Points on a hilly landscape, in no order, each with its height.
A ball rolls from a point to the lowest of its 2 nearest points, and stops where none of them is lower. Distance is the straight distance between rows; heights are no part of it.
z917: [  6   0  -1   4 -28  10   4  -5 -11 -17   1 -22  12   1  15  16   6  -8
  -3  -3]  h=239
z704: [  2 -25  15 -29   1  -3  28  11  -2  18 -10 -19  -2  -7   0   0   9 -26
  25  12]  h=509
z872: [-16 -16 -33   7 -30  18  -2  15  34 -16 -13 -34  33  19   4  12 -17 -26
  -4  20]  h=464
z146: [ 11 -36   5  -6 -17  -5  -6 -16  18 -21 -15 -26  25  30 -19  -3  -4  31
  -8  15]  h=399
z710: [ 25 -23  31   0  28   3  19 -16   2  -4   2   8  13   5   2 -17  18  31
  -3 -25]  h=739
z425: [ -2  33   5  18  10  12   3 -10 -33  17  34 -14  14 -19  21  -4  18  -7
  10  10]  h=642
z914: [-16 -10 -11   4  31   1   4  -4  45  -3 -19   3   4  -8 -16 -19   7  -4
  -6  -8]  h=511
z427: [  2  12 -25  19 -10   3  -1  13  27 -34 -25  21 -12  -7  18   9 -10 -24
 -14 -39]  h=785
z921: [ 20   8  17 -20 -30  -5 -11   4 -31   6   9   6 -23  -8   2  27  -9  -5
   1   9]  h=337
z74: [ -8   4 -23  18  -8   6 -27  25  10 -27 -12  33 -12  20   2  -3 -27  14
  -9 -11]  h=707
z410: [ -5  29  -3  -2  -5  -4   0 -10  -1  15   8  -4 -11 -29   0  19  10 -16
  -1   4]  h=261
z610: [ -2  23 -17  28   5  14 -10   7  -6 -11   6  18  -4  -5  23  -2  -7 -15
  -2 -14]  h=257
z155: [  4  11  13   5  -3  11 -12  -3 -40  13  29 -14   8   1   7   0   9  16
   5  22]  h=591
z604: [-19  33 -28   8  -2 -13 -22  13  22   9  -7  34 -34 -18 -21  11 -21 -11
 -15   5]  h=332
z526: [ 24 -11   8  11 -26  16   7  -7 -29 -29   1 -11  16   9  27   7   4  -1
   4 -18]  h=285
z225: [ 17  -6  -7  15  -9   4   0  11   2 -37 -20  24 -12   1  16  -2 -10  -9
  -9 -37]  h=732
z319: [  8  -2   7 -16 -37  -3   1 -10 -23  -4   3 -33   0   5   3  23   1   2
   1  14]  h=280
z956: [  2   0 -13  42  17  21  -2  -4   8 -29   4   5  34  17  27 -16  -4   9
 -11 -22]  h=488
z955: [  0 -35  -1  -7 -13  -1 -16   5  13 -18 -16 -10  17  30 -13  -4 -11   9
  -3  22]  h=340
z48: [  4  13  20  17  40   8  21 -25  -5  13  20  -8  21 -15   7 -21  32  15
  -1 -12]  h=753
z205: [ 10  25  21   6   8   7   4 -19 -43  20  39 -15   9  -9  17  -1  16  21
   4   6]  h=616
z290: [ 25 -51  26 -27 -11   6  18  15 -19   0 -12 -13   2  16  13  -6   3   0
  25   1]  h=385
z741: [ 16   9  11  -2  -7  -8 -14  -3 -12  -4   6  29 -29  -3 -11  12 -12  16
  -4 -12]  h=349
z144: [-19  22 -21  24   5  20  -5   3  16  -8   5  -5  10   0  12  -1  -1 -12
  -6   0]  h=160
z31: [-12  28 -21  14   7  -3  -9   6  18   1  -7  22 -20 -21  -2   6  -6 -19
  -8 -15]  h=240
z128: [ 10  11   2  -9   0 -23 -10   2   4  11   0  47 -36 -15 -24   3 -12  16
  -7 -23]  h=475
z845: [-10  12 -29  22  -3   9 -12  28  20 -25 -18  33 -18   3  14  -4 -22  -8
 -13 -26]  h=768
z784: [ 18 -22  21   5  17   4  -2  -9   3 -19  -6  22   4  13  -4 -18   1  30
  -4 -24]  h=846
z650: [ 17  13   4   5 -24   1 -31  -2 -32 -20  13  23 -18   8   3  18 -17  20
 -14  -6]  h=277
z136: [ -3  -1   7   2  34   2  25   7  13  16 -11  10  -4 -26   6 -23  17 -28
  19 -20]  h=905
z695: [-33   2 -22 -12   8 -10  -2   7  34  17 -11  -8   5   1 -24   6  -7 -33
  -1  31]  h=420
z696: [ -2  -2 -13  32  16  12  -3  -6  29 -27 -12   9  16   8   9 -13  -2   9
 -16 -26]  h=619
z57: [ 13 -21   0   4 -23  13  -8  18 -13 -25 -10   6  -2  10  15   0  -9 -18
  11  -2]  h=504
z400: [  2 -17  -4   7 -22  -3  -5 -30  28 -25  -9 -38  35  24 -11   5  -5  31
 -26  10]  h=400
z630: [ -3  -4  -6  12  28  -2   6 -14  35 -12 -19  15   3  -4  -8 -19   9  10
 -16 -32]  h=729
z958: [ 23   6  11  12  -2  10 -17   9 -48 -14  17  30 -14   8  24  -5  -9  14
   6 -13]  h=162
z810: [ -7 -10  -5   2  -3  -1 -23  -4  10 -12  -4   0   4  14 -20   7  -6  21
 -12  13]  h=251
z236: [  9  15  13  -9  -8  -6  -4  -1 -22  21  16   1 -19 -19   0  15   4  -8
  10   8]  h=304
z259: [ 11   1   2  16 -11  15 -20   4 -28 -20  12  11   1  16   7   0  -7  19
  -3   1]  h=225
z151: [ 13 -24   9   2  -3   5  -7  14 -12 -13  -8  19  -7  15   0 -16  -6   9
  13  -4]  h=431
z657: [ 26 -28  20  -6 -18  17   9   9 -29 -17   1 -18  12  14  23  -2   8   2
  20  -1]  h=331
z411: [  0 -10   9 -38 -25 -19  13 -10 -14  13  -1 -38  -5   8 -10  25   0   1
  -3  19]  h=310
z14: [  5   0  20 -47 -13 -32   7 -17  -6  43   5  -8 -28  -4 -24  38  -7  13
  -8  28]  h=406
z462: [  0  15  24   2  23   1  24 -33  -7  22  24 -30  22 -12   4  -6  29  28
  -3  -4]  h=681
z785: [-13   8 -16  -4  27 -16  -2  22  12  29  -7  44 -28 -20 -19 -22 -10 -14
  13  -7]  h=762
z995: [-21   1   3 -39  -2 -22  11  -6 -10  38   7 -41   7   7 -13   7   3 -14
  11  43]  h=376
z215: [-16 -19  -7  -6  12   2  -8   8  20   1 -10   1   7  14 -16 -11   2  -6
   6  20]  h=77
z300: [ 16  -2 -10  21 -13  13 -16  17 -18 -40  -7  24  -2  16  30  -5 -18  -4
  -5 -26]  h=690
z582: [ -8   8   7   4   2   5  23 -18  -6  13  17 -45  27  -3   9 -10  25   8
   3   9]  h=633
z642: [  8  16  -5   3   7 -24   1   9   4  -5  -7  57 -30 -16  -3 -13 -13  13
 -12 -44]  h=638
z596: [  5 -12  11   2  -3   9 -13   8 -25   0  17  -6   9  17   0 -10   2  16
  11  28]  h=562
z638: [ -9  24   0 -24 -14 -24  15 -34  11  24   2 -43  -5 -22 -18  36  16  -4
 -15  11]  h=338
z771: [ -9  18 -13  -4  -2 -23 -23   4  10  15   3  38 -36 -10 -33   6 -17   6
  -9   3]  h=408
z377: [ 27   5  24  -4  -5  -1 -14   4 -47  13  25  30 -24  -4   9   4 -11  19
   9  -1]  h=88
z728: [  3  -6  -6   7 -20   1 -13 -19  22 -26 -13 -13  12  14 -11  16  -2  17
 -29  -1]  h=336
z982: [-21 -15 -14  -7  19  -4   9   8  41   9 -23   0   0   0 -21 -10   2 -28
   6   8]  h=288
z988: [ 12   0  -4  12 -15   1 -23  18 -13 -35  -4  38 -16  18   5  -5 -21  18
  -9 -22]  h=650
z590: [-29  -6  -8 -15   4  -9  -7   9   6  20   3 -14  11  12 -18   2  -4 -24
  11  44]  h=477
z395: [ 11 -15  23  -2  18   6  13 -10 -10   6   7 -13  16   5   3 -14  19  21
   9  -1]  h=639
z328: [  8  11  -2  25  10   9   5  -5  -8 -23   5  12   9  -3  23  -5   6  -4
  -8 -30]  h=343
z100: [  6   4  17   6  35   9  25  -9   0   9   8   7   7 -21  12 -17  23  -6
  10 -27]  h=848
z50: [-15  -6  -5  -4  26  -5   9  26  13  22 -11  22 -16 -20  -7 -22   5 -34
  24  -2]  h=836
z465: [-11   8 -15   4  16 -10 -13  32   4  14  -7  51 -28  -6  -9 -26 -19   6
   6  -5]  h=672
z936: [ -4  -1  15 -11  23   0   5  -4 -10  27  12  -6   3  -6  -8 -11  17  11
  16  17]  h=563
z894: [-12 -17   5 -27  -6  -6  32   3   3  19  -9 -48  18  -3   0  -6  14 -24
  17  21]  h=557
z385: [-18  34  -9  -5  -2  -9   9 -24  15  17   2 -22  -5 -34 -16  26  16 -16
 -14   9]  h=302
z348: [-10   7  13 -46  -3 -32   5 -12 -12  44   9 -25 -10  -2 -21  25  -6  -1
   1  41]  h=404
z724: [-13  -6   7 -11  32  -6  -5   5   4  31   7  14  -1  -1 -26 -17   1   8
  12  22]  h=462
z519: [  2   0  -4   5  21 -13   7  -2  23 -10 -17  38 -16  -9 -11 -15  -3  11
 -12 -39]  h=813
z42: [ -7  -8  -3  -2 -10   5  20  -4   3   2  -1 -36  24   0   8  -7  19 -14
   8   7]  h=597
z67: [  3  13  17 -40 -16 -23  17 -28  -5  32   6 -31 -19 -19 -12  40   4   8
  -6  12]  h=368
z839: [  1  42   0   6  -9   3  10 -21 -31  12  27 -27   7 -24  22  19  19  -8
  -3   5]  h=659
z204: [  9  10 -11  37   6  24  -1  -9 -19 -31  20   3  26  11  34  -6   0   0
  -7 -19]  h=410
z382: [-15  -8 -27  12 -23  14  13  -3  42 -12 -17 -41  35   6   8   3   2 -20
  -4   5]  h=521
z460: [-17  -7  -4  -2   6  10  -7  15 -10  15  12 -14  11  12  -5  -9  -1  -7
  16  41]  h=519
z856: [  1  -7  -3   6  11  -1 -12  22   0  -8  -9  35 -16   6   2 -21  -9   5
   3 -17]  h=545
z556: [ 18 -48  29 -36  -4   0  36  15  -5  15 -17 -15  -4   2  14   4  11 -18
  29   2]  h=448
z978: [  1 -21  12  -7  17   2  -8  17  -4  10   1  17  -7   7 -14 -21  -5   5
  20   6]  h=303
z389: [-19   7  -1 -21 -12 -17   5 -11   4  13   0 -38   8   6 -16  18   2  -4
  -6  30]  h=344
z15: [-27  20 -28  18  12  11  -6  11  37   0  -9   5  -3 -14   1   5  -6 -22
  -6  -5]  h=275
z904: [ -5  -4 -24  14 -27  13  -8  -1  33 -25 -12 -19  16  14   3  20 -12  -5
 -17   6]  h=405

Where does a ball stop that starts at each point below?
z696 | z144
z894 | z917
z348 | z917
z136 | z978
z642 | z377

Call two points neighbours if one is among the 2 nearest of the other. Go from one point of each pair to the other, from neighbour to neighbour, staying as low as possible. Name the highest point that can't be avoided.
z144, z31 | z15
z144, z377 | z128
z988, z978 | z300
